Points, in no order, along strands that fork, close into loops and pass close to each other.
In the rows, 128 means zero.
Two points are linked if the straight distance between their rows is under 130. Some points are linked to none.
<137>: [170  77 190 136 124 167 173  35 131 114 182 161 162 136 123 132  97 112
 148  94 137 136 113 131 150  94 110 140 172 130]
<1955>: [126 145 121 167 114 151 117 111  85 126 149 140 119 120 125  87 148 167
  58 109 107 104 166 129  97 125 150 105 135 139]
<1840>: [169  92 233 156 137 178 164  77 114 113 159 143 159 124 107  91 108 136
 149 127 119 135 154 151 159  73 118 133 187 128]
<1180>: [165 124  94 149 151 147  66 122 156 111 126 205  93 129 152 141 126 163
  99 137 156 103 128 162 114 170 172 141  83 179]
<1534>: [153 122 181 115  77 117 110  78 163  69 147 179  97  88 199  88 147 138
 142  66 112 150 162 143 121 131 134 128 104 135]
<1491>: [ 93 187 120 159 112  97 138 113 110 102 147  71 107 105 116 124 147 108
  91 127  94 113 115 109 135 106 137 103 118 145]
<1160>: [146 162 110 123 130  76  79 125 132  44 154 172  78  84 144 157 154 173
 103 123 118 122 124 136 125 124 125 139 119 167]
<1056>: [131 186 146 142 111 146 106 118  83  77 156 138 101 101  95  94 138 153
  90 112 100 105 165 116 139 106 103 108 159 147]
<1956>: [156 105 141 127 100  84 178 132 138 128 144 153 120 100 116 158 130 217
 131 129 121 144 136 127  83 134 144 166 127 134]
<643>: [144  74 149 161 144 112 174 123 129 138 144  99 171 111 128 171 114 136
 136 131 162 186 137 139 116 113 128 142 135  94]
<2041>: [164 115 106  75 123 118 147 191 172 116 160 191  95 133 103 139 147 144
 185 124  99 115 125 110 129 135  66 157  93 142]
<271>: [120 131  89 122 124 158  66 108  92 117 139 161 117 154 113 108 143  95
  95 111 117  98 111 123 112 134 119 106 153 137]
<553>: [157 106 202 173 154 156 142  80  82 117 161 120 184 165 126  86 125 140
 105 144 100 159 137 160 156  92 137 105 156 139]
<846>: [129  77 115 126 114 123 131 159  56 141  89  76 159 102  94 132 161 142
  80 185 147 167 114 124 111 165 125 112 105  77]
<1794>: [ 88 128 119  93 136 191  76  95 142 147  83 119 104 171 151  93 100 101
 157 127 117  46 115 141  96 174 177 113 137 140]
<1394>: [152 151 142 162 155 141 115 149 151 124 128 154  93 130 141 128 119 182
 107 146 138 123 145 162 109 149 191 132  79 164]
<430>: [ 95  91 131 126  99  88 162  95  76 170 121 110 164 140 115 174 131 146
  94 114 129 168  89 138  89 146 122 107 135  97]
<1172>: [104 184 202  82 113 145 108 182 105 145 114  93 113 118  98 101  80 129
 177 126 140 107 130 153 162 121 112  89 135 135]
<1784>: [131  71  93 129 134 164 174 131 157 184 124 104 169 148 104 136 109 113
 120 127 119 142 173 115  86 120 114 152 161  83]
<453>: [123 172 153 115 140 110 129 133  58 112 162  85 127 101 111 149 184 121
  56 186  96  97 124 137 108 151 154 125  65 149]
<1324>: [176 138 149  67 127 146  55 166 146 147  92 196 100 129 160 139 110 168
 154  86 166  93 104 165 129 154 113 113 123 140]
<1208>: [104 143 102 130 153 146  64 126 105 136 126 154 104 142 140 144 118  85
 107 140 127  63  80 164  99 156 162 109 142 141]
<467>: [ 66 170  74 125 134 132 119 101  84 148 123  93 137 134 147 132 174  51
  59 116 122  72 104 118 117 147 125 115 136 109]
<1350>: [147 154 101  98 133 113  97 131 168 137 117 142  63  96 208 108 147  50
 136  79 101  80 113 128  89 169 142 112 122 124]
<842>: [114 162  92  94 154 183 121 153 117 148 106 104 121 169  94 120 134 106
 101 180 120  98 172 101 101 150 114 126 133 108]
<319>: [116 121 195 183 156 176 120  83 106 129 137  81 163 149 173  65 130  68
 120 135 121 111 137 156 154 107 177  93 110 109]
<741>: [134 105 119 140  91 108 195 131 159  88 161 167 114 112 121 141 122 211
 171 136  95 123 140 111 130 124 139 165 155 161]
<1857>: [146 119 146 100 139 176  85 133 132 141 131 166 120 177 106  93 122 105
 149 108 134 113 120 118 116 135  97 128  77 125]
<411>: [123 122  88 123 165 165  90 220 131 128  96  82 135 124 132 125  80 148
 159 172 177 134 155 158 156 129 121 116 169 130]
<442>: [114 104  92 119 117 154 130 189 179  99 145 156 117 109  69 130 148 155
 166 150 132 114 155 125 167  88  77 173 166 151]
<1225>: [124 200 140 100 146 103 109 196 136 132 134  97  94  94  96 142 102  88
 158 141 155 135 138 101 176  93  92 150 151 148]
<1742>: [137 103 144 149 139 183  99 105 117 163 140 156 158 168 132  98 120 143
  91 117 145 124 145 157  77 146 172 120 101 127]
<1509>: [130 100 139 121 117 129 227 104 118 157 182 123 147 153 110 166 142 128
 133 140  93 138 125  87  78 130 132 156 134 104]
<1399>: [161 139 107 132 124 134  99 147 199 123 117 160  97 105 126 106 122 164
 134  81 165 127 163 123 130 105  83 172 116 114]
<278>: [102 123 114 135 114  90 127  64 119  99 172 152 140 161 152 134 136 100
 130 109  79 134  82 120 133 140 149 105  73 164]
<391>: [154 183 149 125 170  79 147 178 153 150  91  82 102 102 161 179 161 120
 104 176 152  90  97 144 136 135 172 118  47 131]
<766>: [174 188 171  76 142 132  76 200 148 152 109 167  89 105 124 134 111 155
 148 111 178  99 134 145 136 122 100 127 132 155]
<1046>: [116 105 183 161 115 147 109  60 125 117 120 129 128 153 129  81 113 110
 159 102 122 124  84 138 149 105 130 109 133 145]
<1655>: [107 138 156 122 144  99 141 178 104 128 118  84 160 106 116 148 103 129
 164 134 138 168 145 154 163 110 115  93  95 102]
<588>: [109 128 131  98 123 118 227 161 127 150  91  73 133 131 156 151 131 177
 147 192 109 127 130 110 100 163 184 153 134 103]
<859>: [131 144 186 146 138 111 117 141  81 122 148  76 189  99 100 115 125 121
 120 120 124 173 161 158 162  92 101  78  79 119]
<60>: [ 98  95  69 168 114 129 117 128  81 143 109  86 147 117  94 130 149 121
  57 123 156 159 120 123 133 125 102 103 161 112]
<706>: [144 107 136 134 139 181 127  53 152 168 129 154 146 158 174  96  92 120
 117  96 126 105 142 126  69 161 206 140 129 133]
<420>: [154 177  93  85 120  56 106 160 106  77 141 156  73  85 140 164 167 132
 109 128 101 139 123 102 103 149 114 130 156 164]
<1018>: [152 167 127  71 148  94 111 178 132  94 164 161  98 160  90 153 151 111
 160 156 108 127 111  92 124 128  85 142 101 154]
<1804>: [109 155 116 153 119 143 165 173 127 178  99  74 129  91 131 103  86 157
 132 124 121 143 200 128 127 124 150 109 168  99]
<1097>: [112 154 112 156 162 171 102 166  69 118 114  77 133 130 123  96 125 120
 115 188 127 118 183 142 143 127 149  80 156 111]
<2027>: [110 153 170 127 121 111  89 100  71 119 189  99 156 109 135 133 145  59
  79  98 103  54  78 178 132 115 130 122  79 142]
<1878>: [169 121  70  96 130 150  67 137 195 144  96 171  99 120 140 105 122 125
 123  76 149 108 147 109 104 133  90 146 138 111]
<1310>: [106 123 121 125 127  84 128 121  91 175 106 108 134 131 125 164 167 138
  71 141 136 143  79 148  99 158 142 106  76 114]
<1024>: [123 170 123 108 156  93  78 152 158 120 127 146  90 130 181 168 106 123
 159 141 141  93  46 166 148 140 175 126 107 195]
<298>: [144  85 123 169 186 157 167 116 144 128 127  94 186 140 178 141  67 117
 179 133 156 165 183 130 135 105 180 111 170  92]
<1717>: [110  89 128 166 155 138 150  93  83  94 116  99 177 191 141 132 148 116
 138 201 109 161 134 140 170 129 156 100 116 127]
<159>: [189  90 103 127 121 118 153 179 160 160  82 130 113 113 103 151 146 181
 121 164 149 141 115 114 106 143 112 156  85 114]
<382>: [134  88 118 186 173  95 105 132  82  83 102  78 172  87 129 127 132 160
 131 164 146 176 148 138 151 117 160  92 122 112]
<1158>: [ 97 132 153 110 126 129 189 149 104 161 129  86 160 164 106 135 165 114
 125 160 108 145 143 106 128 140  99 134  74  82]
<1785>: [123 115 143 154  99  85 130  76  93 122 166  94 174 117 104 128 155 131
  75  74 113 157 115 141 148  74  90 110 117 138]
<1093>: [113 186 118 102 185 148  93 173 147 131 117 106 128 163 110 129 122  38
 133 168 154 115 149  98 139 109 133 153 153 134]
<186>: [ 97 171 142 131 143  98  86 170 140 116 118  91  99 112 153 157  91 128
 142 129 154 119  85 184 158 115 157 101 123 161]
<1549>: [166 105 176 164 162 184 182 103 160 116 160 125 147 136 142 134  51 127
 159 133 153 153 163 134 136 109 172 144 168 110]
<512>: [134  57 108 104 100 108 165 153 190 175 120 175 134  82 128 197 132 194
 154 122 164 142 118 150 125 125 129 175 165 133]
<922>: [144 148 188 151 103 132 122  76  98  77 151 128 133 116  90  71 146 150
 102 103  79 125 147 141 172  70  79 113 150 148]
<1819>: [ 66 149  69  97 133 136 126 111 140 154  96 116 117 176 154 130 156  87
 103 111 112  98  96 110 112 161 130 112 121 100]
<1210>: [130 110 120 140 123 120  84  57 117  63 173 163 128 141 159  95 154  66
 120  97  77 110  76 124 156 130 123 108 100 176]
<735>: [115 102 131 133  71 118 161  71 117 110 145 184 130 118 131 130 119 180
 154  83  78 121 133 136 123 110 117 119 213 128]
<1547>: [126 125 122 130  86 147  92 118 135  90 145 187 126 112 107 122 138 196
 145 116 135 109 166 151 170  93  74 143 167 109]
<1856>: [167 115 169 197 148 142 174  63 152  92 165 137 151 137 139 126  93 148
 113 128 136 172 160 129 152  87 167 147 143 153]
<983>: [142 127 104 108 106  83 112 131 129  60 142 187 100 132 134 152 127 174
 149 134  92 142 108 128 137 152 126 126 106 177]
<1427>: [ 89 100 121 148 103 129 158 106  55 174 124  88 187 144 113 131 140 110
  84 119 130 159 130 131 127 116 107  91 156  86]
<886>: [107 117  86 126  98 103  96 122 143 126 110 152 113 126 127 136 116 141
 133  69 146 138  99 135 130 121  91 125 146 123]
<92>: [ 98 156 175 142 158 122 100 109  90  92 166 102 140 135 139 160 131  60
 104 157 106  69  83 199 146 122 160 121  80 137]
<131>: [141 103 165 118 118 121 222  52 111 121 207 133 159 161 125 158 120 114
 135 105  87 142  95  92 113 110 127 133 125 131]
<39>: [150 114 158 163 137 129 142 143 143 145 167  93 166 133 110  91 146 102
 106 102 146 171 157 109 134  88  86 144  79 106]
<1981>: [144 191 123 108 135 142  67 134  71 151 155 175 112  74 107 122 157  73
  66  97 123 111 173  92 102 136 105 141 160 146]
<1584>: [147 141 115 169 136 147  80 154 123 108 132 119 123  84  96 122 147 155
  66 136 191 149 187 139 156  91  79 138 135 105]
<1789>: [114 178 167  81 126 113  71 118  54 115 170 152 127 114 109 132 157  66
 101 106  91  83  99 148 110 140 127 102 114 142]
<560>: [119 102 116 160 119 132 168  73 150 136 159 107 167 191 145  97 149  78
 123  92 119 152 109  71 142  92 121 160 110 126]
<259>: [140  92  76 189 114 134 147  52 137 113 143 151 142 155 150 112 132 145
  83 101 124 150 129 100 108 128 159 161 139 160]
<699>: [135 134 155 152 176 127 107 175 141 149 107 109 114 141 159 141 103 148
 127 163 163 144 136 182 134 140 187 113  64 126]
<1746>: [121  76  87 134 110 167 127 131 174 101 135 179 129 159  92 115 109 142
 169 134 116 121 137 117 157 110  96 171 161 148]
<183>: [127  70 103 166 138 141 181  91 111 111 119 111 168 168 123 155 110 131
 133 197 129 173 127 112 133 152 182 137 137 122]
<1485>: [119  63  97 133 116 154 182 124 113 110 101 111 139 156 104 124 138 156
 117 218  99 145 126  99 101 164 171 162 140 113]
<1447>: [132 147 109 121 150 164  89 133 155  74 143 173  96 169 131 109  89 130
 163 148 138 109 117 121 165 138 152 143 116 192]
<1624>: [ 96 118 116  98 123 182 155 152 108 146 121 114 154 204  92 118 158 101
 121 171 116 114 149 113 127 146  89 129 106  93]
<1340>: [110 132  92 147 111 133 151  90 113 151 152  98 148 164 135  92 162 110
  82 103 106 122 130  75 110 119 120 128 113 120]
<1001>: [118 223 121 114 148  67 117 152 107 144 121 133  92  83 173 177 145  81
 118 150  99  56 112 143 102 145 173 152 138 149]
<736>: [123 119  80 136 114  99 161 141 192 195 103 104 131 137 127 135 123 108
 138  88 145 147 120  96 109 122  89 146 121  96]
<789>: [152 161 159  67 156 138 111 161 121 137 150 173 119 180 107 127 153 111
 146 144 113 106 115 115 110 144  93 119  49 124]
<967>: [121 123 106 102 118  72 126 109 113  85 153 143 108 145 114 161 155 139
 139 141  88 145  68 111 122 154 117 113  65 167]
<1011>: [119  69 132  85  78 117 145 110 156 131 145 230 146 111 137 157 126 154
 190  83 120 142 115 152 129 143 100 143 147 123]
<1606>: [150 127  99 127 136 168  87 135 112 138 126 176 115 143 125 101 133 185
  79 120 131 104 178 142  61 165 149 123 121 135]
<117>: [ 68 170  89 106 126 107 118 130  80 156 115  76 125 118 115 165 165  51
  68 147 143 127 108  96 138 145  98 113 126 113]
<43>: [133 105 132 153  95 108 162  70  82 148 187 110 176 147 136 105 160 133
  66  83 112 145 123  95 107 100 127 124 133 141]
<1643>: [ 92 105  92 156  84 115 182 112 120 143 120 132 132 112 112 141 114 161
 131  96  95 119 136 117 108 111 114 130 223 115]
<1597>: [ 75 128 141 145 135 171  95 107 137 145  81  88 118 159 157  92  89 101
 143 124 138  94 113 151 125 132 177  99 146 123]
<1862>: [111 182  95  95 121 106 141 162  95 193  97  88  94  94 101 171 130 101
 103 134 144 144 130  97 154 148  85 123 121 108]
<257>: [127  90  94 162 137 128 144 145 167 162 117 103 153 143 127 140 113 119
 128 127 161 167 139 133 111 119 120 145 128 101]
<1718>: [ 96 117  85 140 127 151 116 113 168 105 105 101 116 184 115 101 106  69
 167 131 123 117  95  97 167 100 106 127 150 125]
<460>: [140 127 116 111 113 101 157 108 182 183 118 135 121 139 164 104 127  92
 162  47 118 152 103  85  92 131 107 136  94  99]
<1217>: [120  62 114 111  92 123 129 124 173 171 135 216 156 107 109 184 135 176
 148  91 160 140 127 166 119 128  93 158 170  94]
<1993>: [105 149 135  99 117 138 224 136 159 180 118  97 129 164 154 150 101 162
 172 136 104 114 137 111  98 141 176 153 145 109]
<407>: [109 170 151  79 103 140 155 223 118 177 126  98 129  92 101 138 103 157
 174 144 128 118 122 154 169 129  95 119 140 150]
<1147>: [122 126 216 132 132 140 164 103 129 134 150 139 150 178 130 134  73 136
 171 139 122 144 121 145 132 124 169 115 105 132]
<234>: [105  97 190 152 148 183  92  85 139 155  93  85 137 152 145  72 123  64
 158 117 160  97 128 148 126 125 166 107 100 112]
<428>: [131 204 163 134 138 138  87 134  75 117 161 132 107  78  82 114 139  95
  76 124 125 123 175  89 142 100 105 140 159 161]
<758>: [123  78 140  83 101 153 150 116 129 176 124 194 150 152 120 140  89 153
 184  90 119 116 115 140  95 151 122 131 166 117]
<2022>: [130 123 102 148 120 144 116  80 170 125 105 157 104 127 175  88  96 156
 127  73 112 117 144 120  79 150 186 133 141 144]
<2039>: [147  51 132 107  86 142  98  61 133 130 141 171 154 155 153  90 150  80
 152  45 145 156 102  96 116 147  85 131 119 124]
<1975>: [140 150 150  77 139 131  62 137  92  92 156 192  92 130 123 114 155  84
 125 112 110 107 127 122  94 152 112 105 133 140]
<399>: [133 182 117 143 139 108 111 162 109 105 137  85 100  66  78 146 122 103
  96 151 143 154 170  83 168  97  93 150 161 148]
<807>: [104 158 144 145 189 105 135 167 130 132  97  78 129 106 184 155 150 105
 110 168 156 114 135 187 141 153 181 112  65 102]
<1203>: [143 164 109 107 137  96 143 139 103 104 161 115  96 125 131 139 197 123
  78 166  86 101 119  98  91 159 131 139  59 151]
<921>: [110 168  84 118 129 133 168 181 142 178  73  64 104 122 149 128 111 151
 116 154 132 121 157 123 126 149 154 118 140 109]
<1426>: [100 112  93 117 127 132 149 111  99  75 107 103 113 166 118 143 168 138
 101 224 102 128  79 102 124 167 164 137 111 128]
<696>: [139 109 111 162 156 117  91 176 110  87 110 101 132  83 100 137 136 146
 108 164 176 171 164 140 143 119 108 116 117 113]
<1437>: [174 179 160 101 114 103  97 135 175  72 153 175  57  76 188  90 150 130
 125  75 104 120 160 142 116 143 129 116 105 147]
<129>: [102  97 114 166  97 102 205 128 101 143 111  80 146  93 116 155 118 145
 128 138 119 161 145 123 117 109 133 114 209 100]
<1355>: [162 181 146 136 140  70 141 147 137 158 123 102  89  85 155 153 155 167
  96 128 117 100 108 147 100 143 168 109  47 146]
<1591>: [118 117  86  98 112 114 198 170 153 185  64  72 127 124 132 152 145 149
 137 171 120 125 129 102 116 160 130 147 121  79]
<1559>: [165 194 142  79 153 144  98 222 158 160 115 130 110 134 115 126 104 110
 172 140 171 109 122 119 159 107  92 150 148 155]
<1971>: [119 165 105 153 157  90 101 189 138 130  93  61 100  68 159 137 103 143
 111 141 178 141 126 155 149 127 152 102 136 134]
<509>: [120  45  80 182 118 110 143 112  93  96  93  92 159 127 104 135 151 129
 101 165 136 189 104 133 155 115  98 122 170 111]
<46>: [131 150 128 117 110 103 116 106 153 173 122 123  96  91 182  90 152  76
 118  39 124 105 104 110  97 143 118 107  90 110]
<787>: [110 107  63  96 123 145 112  94 167 184  90 138 129 167 177 116 125 105
 118  81 109 106 106 116  75 169 145 110 117 114]
<1028>: [128 153 194  83 137 141 159 147 158 176 113 135 136 186 150 128  95 149
 185 135 128 118 103 144 126 144 158 124  72 125]
<1781>: [126 188  82  96 149  88 133 139 119 123 141 142  78 113 182 152 179  84
 110 157  82  68 120 101  89 163 153 136 109 140]
<1258>: [118 100 125 153 155 158  82 171 157 130  85  99 148 138 143 105  80 123
 169 125 180 149 154 157 159 114 136 100 145 111]
<18>: [140 168 139 170 142 109  66 103 138  60 171 156  89  70 141 127 131 139
  84 110 124  89 125 168 129 106 154 145 113 160]
<1274>: [163 110  86 100 152 153  74 139 191 183  64 147 114 167 155 116  91 129
 125  95 150 101 119 122  92 156 129 120 122 123]
<9>: [124 133 156  93 114 128 214 130 132 200 149 131 161 149 108 140 142 118
 146 115 108 133 137 101  96 133 101 144 102  83]
<1947>: [103 196 114  97 198 133 110 194 136 139  85  73 122 135 158 146 129  60
 141 178 176 120 159 125 158 135 148 124 130 110]
<1052>: [134  54 175 141 147 116 196 139 132 136 178 118 170  74  94 193 122 114
 162 130 139 169 139 159 137  93 119 105 166  97]
<1110>: [133 128 146 182  99 139 129 117 119 131 129 120 161  88 106 114 129 170
  79  98 163 150 183 139 134  84  97 136 153  92]
<771>: [109 158 106 171 114 103 130 163 128 141  94  77 105  60 129 124  93 155
 103 108 157 152 169 137 148 112 122 114 165 120]
<1054>: [140 144  91 135 138 134  93 163 154  69 134 136  89 135 142 150 105 180
 140 170 163 128 107 139 160 136 158 162 156 198]
<1223>: [129 106 122 169 119 132 164  79 182 108 135 117 135 174 118  88 110  83
 173 111 102 144  99  92 162  80 108 153 141 141]
<1500>: [143 124  92 131 167 175 123 171  92 112 113  80 128 135  98 107 155 120
  98 221 131 132 187  99 116 150 138 127 119  98]
<629>: [118 158 195 146 122 153 114 128  97  97 138  88 131 129  86  67 121  97
 141 129 101 120 130 136 173  78  99  90 140 132]
<1546>: [104 120 136 106 149  80 161 171  92 163  82  68 173  89 134 168 135 134
 165 155 153 171 133 136 149 151 111  96  84  51]
<709>: [118 126 206 141 135 136 123 118  90 114 148  87 180 156 104  89 133  82
 154 131 108 157 126 145 184  80  82  87  92 104]
<1797>: [102 131 112 129 133  76 175 130 130 153  76  58 132 118 156 156 174 123
  81 157 146 148  89 120 118 162 158 126  72  93]
<731>: [146 124 110 111 119 121  83 166 125 104 129 179 105 107  90 151 135 205
 116 143 159 117 152 148 130 128  85 158 139 134]
<637>: [149 118 169 142  91  99 125  66 108  86 177 154 158 122 112 116 154 173
 102  72  82 148 137 136 136  89  91 132 114 141]
<1454>: [109  90 162  74  92 168 137 159 131 173 130 177 143 133  79  99 120 144
 203 110 104  91 127 144 114 136 105 118 162 122]
<992>: [ 91 187 138  90 137 100  61 131  76 152 126 154 123 121 117 157 141  51
 128 129 122  76  94 148 112 142 144 116 167 139]
<941>: [129 112 108 137 130 145 113 112 137  61 159 174 127 182  94 118 118 122
 150 144 113 125 108 110 159 114  90 136 115 167]
<317>: [165 125 142 141 113 123 185 130  97 157 151 127 130 119 110 124 155 206
  80 138 110 148 151 107  56 151 142 150 106 123]
<1968>: [135  78 196 100 150 156 195 163 154 171 178 141 155 108  99 176 118 108
 186 140 135 142 134 160 132 113 139 121 158 104]
<1873>: [107 151  90 177 177 148  92 152 127  90 121  82 108 134 139 100 116  84
 110 169 142 116 150 133 155  97 158 107 164 143]
<134>: [137 121 130 165 108 140 139  55 122  72 140 186 130 144 132  98 116 187
 126 112  83 123 143 137 164 106 132 135 187 166]
<1140>: [174  84 119 131 139 145 173 173 131 145 101 107 129 127 108 126 140 173
 114 205 126 156 140 109  86 153 165 166 103  93]
<1067>: [161  97 134 135 106 130 122  64 149 116 161 197 154 125 156 135 126 174
 100  76 160 162 158 134 103 129 132 170 113 116]
<582>: [ 84 194 194  79 135  97  98 148 130 130 114  87 112 121 130 133 100  98
 169 111 133 109  76 166 168 115 126  91 105 141]
<1042>: [114 130 104 105 114 165 111 132 157 157 110  96 131 151  95  83 123  54
 155  99 133 121 116  80 137 114  65 137 131  93]
<1889>: [107 180 126 111 182  98 110 185  89 116 111  65 131  79 123 165 137  81
 137 185 159 158 154 117 167 136 132 109 128 125]
<314>: [158 110  81 138 134 143  66 116 152  95 124 204 111 132 122 149 137 193
  94 138 183 133 147 146 121 146 123 161 110 130]
<144>: [137 104 153 164 118 125 125  26 119  80 130 174 146 163 120  92 108 123
 137 120  94 140  88 141 182 105 124 117 151 179]
<80>: [159 164 118  88 123 143 144 155 159 173 114 146  92 137 144  96 118 148
 153  98 105  99 150  93  96 148 117 127  99 110]
<2032>: [122 144 108  99 115 113 153 218 121 193  97  89 116  77  96 159 129 134
 149 152 149 135 133 120 166 135  93 126 127 115]
<165>: [129  84 109 182 140 109 153 143  80 109  99  81 163  70 117 129 114 174
 137 163 129 166 161 140 143 116 141 102 189  94]
<564>: [148 120 179  93 127 139 121 158 164 152 125 168 119 155 112 119  94 152
 200 108 140 120 103 147 134 128 108 135  83 133]
<981>: [ 99 109 161 113 123 159 164  96 120 186 112 106 161 181 143 141  93 112
 135 107 137 139 124 141  97 145 147 112 142  79]
<1442>: [ 98 103 112 147 156 127 140 115  69  49 113  74 148 157 131 135 178 115
  94 239 104 149 105 116 163 140 160 103 110 121]
<1661>: [142 127 152 170 141 138  65  73 129  64 165 160 104 104 155  96 128  79
 126 104 103  63  99 151 132 124 153 137 107 169]
<813>: [121 190 121 121 146  61 106 162 108 111 110  73 102  82 114 174 149  89
 104 192 144 128 104 120 141 121 142 133 122 154]
<1318>: [109 132  57 170 130 125 138  92 157  99 123 133  90 147 156 106 123 153
 111 119  95 125 132 100 110 141 169 137 143 162]
<657>: [159  88 118 183 127 140 143  77 165 100 150 169 150 140 124 147 125 173
  99 130 164 165 162 122 123 111 138 178 129 141]
<472>: [106  99 110 169 133 162 101 125 127 119  97 114 148 150 113  96  93 131
 128 128 140 142 135 156 160  96 119  97 183 124]
<1141>: [130 112 147 178 137 180 111 105  97 118 153 108 155 173 128  65 147 104
  83 140 117 122 137 132 149 101 140 109 116 138]
<1222>: [154  72 151 100  89 119 138  70 171 146 131 161 122 112 160 107 124  97
 176  28 144 149 114  94  94 144  86 149 135 102]
<1902>: [116  89  72 167  96  87 110  99 155 115 101 139 126 108 119 166 141 171
  98  99 172 167 101 136 137 119  94 156 144 123]
<978>: [148  79 150  89 103 126  95 106 129 116 149 204 139 163 120 117 135 106
 166  86 125 148  97 121 126 152  78 118  76 129]
<1502>: [131 198  96 105 128 127 129 154 149 143 122 112  85 111 125  96 129  97
 126 100 115 105 147  83 115 130 110 129 137 133]
<1335>: [146 210 125  97 138  53 112 161 119 128 118 118  71  73 154 178 153 143
 110 131 103  84  86 137 108 146 164 111 108 180]
<2>: [105 145 110 132 103 109 212 159 155 135 140 113 104 138 124 117 120 167
 169 136  73 113 137  97 116 120 142 149 140 140]
<823>: [138 121 170 161  95 128 117  73 149 108 144 151 150 100 119 121 118 181
 126  94 161 142 162 160 157  67 101 149 172  91]
<148>: [193 123 134 101 122 118 161 166 167 167 128 195 119 138 132 130 148 165
 152  96 108 131 146 112  94 137  87 144  74 115]
<1256>: [126 155  91 150 173 156  65 129 172  84 138 135  98 156 133 117 110  81
 132 158 135  89 124 119 139 112 167 148 165 180]
<947>: [ 89 168 146 133 159 116 121 137 133 116 136  95 119 151 143 142 150  94
 102 161 129 104 112 159 133 128 145 123  64 121]
<1103>: [121  71  99 187 122 153 120  81 152 102  94 153 159 170 124 123  79 134
 148 147 154 157 122 147 196 108 135 126 186 161]
<2043>: [145 121 187 135 118 138 140  94 151 109 149 196 149 151 132 132  73 167
 157 115 137 148 129 143 129 138 174 142 102 167]
<1626>: [ 79  86 149  95 112 154 182 177 155 196 131 130 163 118  87 138 124 116
 190 129 115 125 140 150 126 109 120 120 178 112]
<733>: [175  85 136 139 129 158 194  53 141 135 198 157 159 151 142 135 110 105
 125  77 134 134 117  77 113 115 117 161 152 128]
<985>: [137 139 106 108  74 138  67  94 126  62 142 187  96  98 145  96 150 137
 132  94 131 115 165 114 146 117  75 125 182  91]
<757>: [142 179  92  88 156 109  73 149 172 138 111 139  88 118 160 116 137  47
 150 107 129  87 116  97 101 136 137 142 153 139]
<1311>: [135 116 137 116 152  96 156 148  86 135  82  63 173  91 145 138 165 129
 109 182 149 166 123 113 132 164 148 119  62  53]
<1302>: [163  96 186 112  78 119 131  47 138  90 175 203 146 117 170 116 126 136
 144  66 119 170 141 124 116 142 123 145 107 139]
<1416>: [162  44  94 125 115 103 161 166 174 168  77 139 139 100 117 182 120 177
 147 167 164 162  86 125 125 156 139 178 122 128]
<1499>: [ 89 152 152  81  95 137 148 138 127 152 113 118 119 147  98  98 125  95
 176 102 102 104 110 108 139 121  77 121 122 101]
<233>: [142 186 108  95 124  56 104 152  89 119 107 120  89  57  93 181 154 111
  95 160 129 131 106  86 117 143 128 156 164 173]
<1860>: [120 121 120  98  90 136  97 112 143 100 116 160  95 113 140  89 122 133
 172  65 123 112 125 115 131 136  79 121 169 124]
<279>: [128 135 122 129 122 152 114 209 143 116 113 110 118 130 138 129  90 201
 157 159 162 126 131 162 149 133 138 133 155 159]
<1996>: [127 108 139  77 116 156  69 125 125 118 110 199 111 156 150 114  90 146
 178 105 141 113  89 160 133 178 143 101 115 169]
<368>: [125 136 141 138 103 100 206 134  92 150 105  77 120 104 120 131 134 195
  99 170 101 143 147 112  83 155 175 124 131 105]
<1475>: [116  33  81 178 110 129 139 110 130 118 100 143 160 143 103 170 110 161
 144 165 149 172 111 148 166 124 124 139 193 138]

A tip is a point with one link. Name the tips that can be reached along the links from each point below, in the order of the rows.
<460>: <1784>, <2043>
<1584>: <453>, <1046>, <1902>
<1889>: <1093>
<741>: <1399>, <1024>

A fork is a point with three links, a tip a point with one. Leave the first point through the second and follow the links. Name the first fork or tip that comes.
<144> / <134>: <1547>
<9> / <1509>: <1794>
<1258> / <472>: <1311>
<1499> / <1042>: <922>
<1399> / <1878>: <186>
<1141> / <553>: <1447>
<257> / <643>: <1485>
<1172> / <407>: <1399>
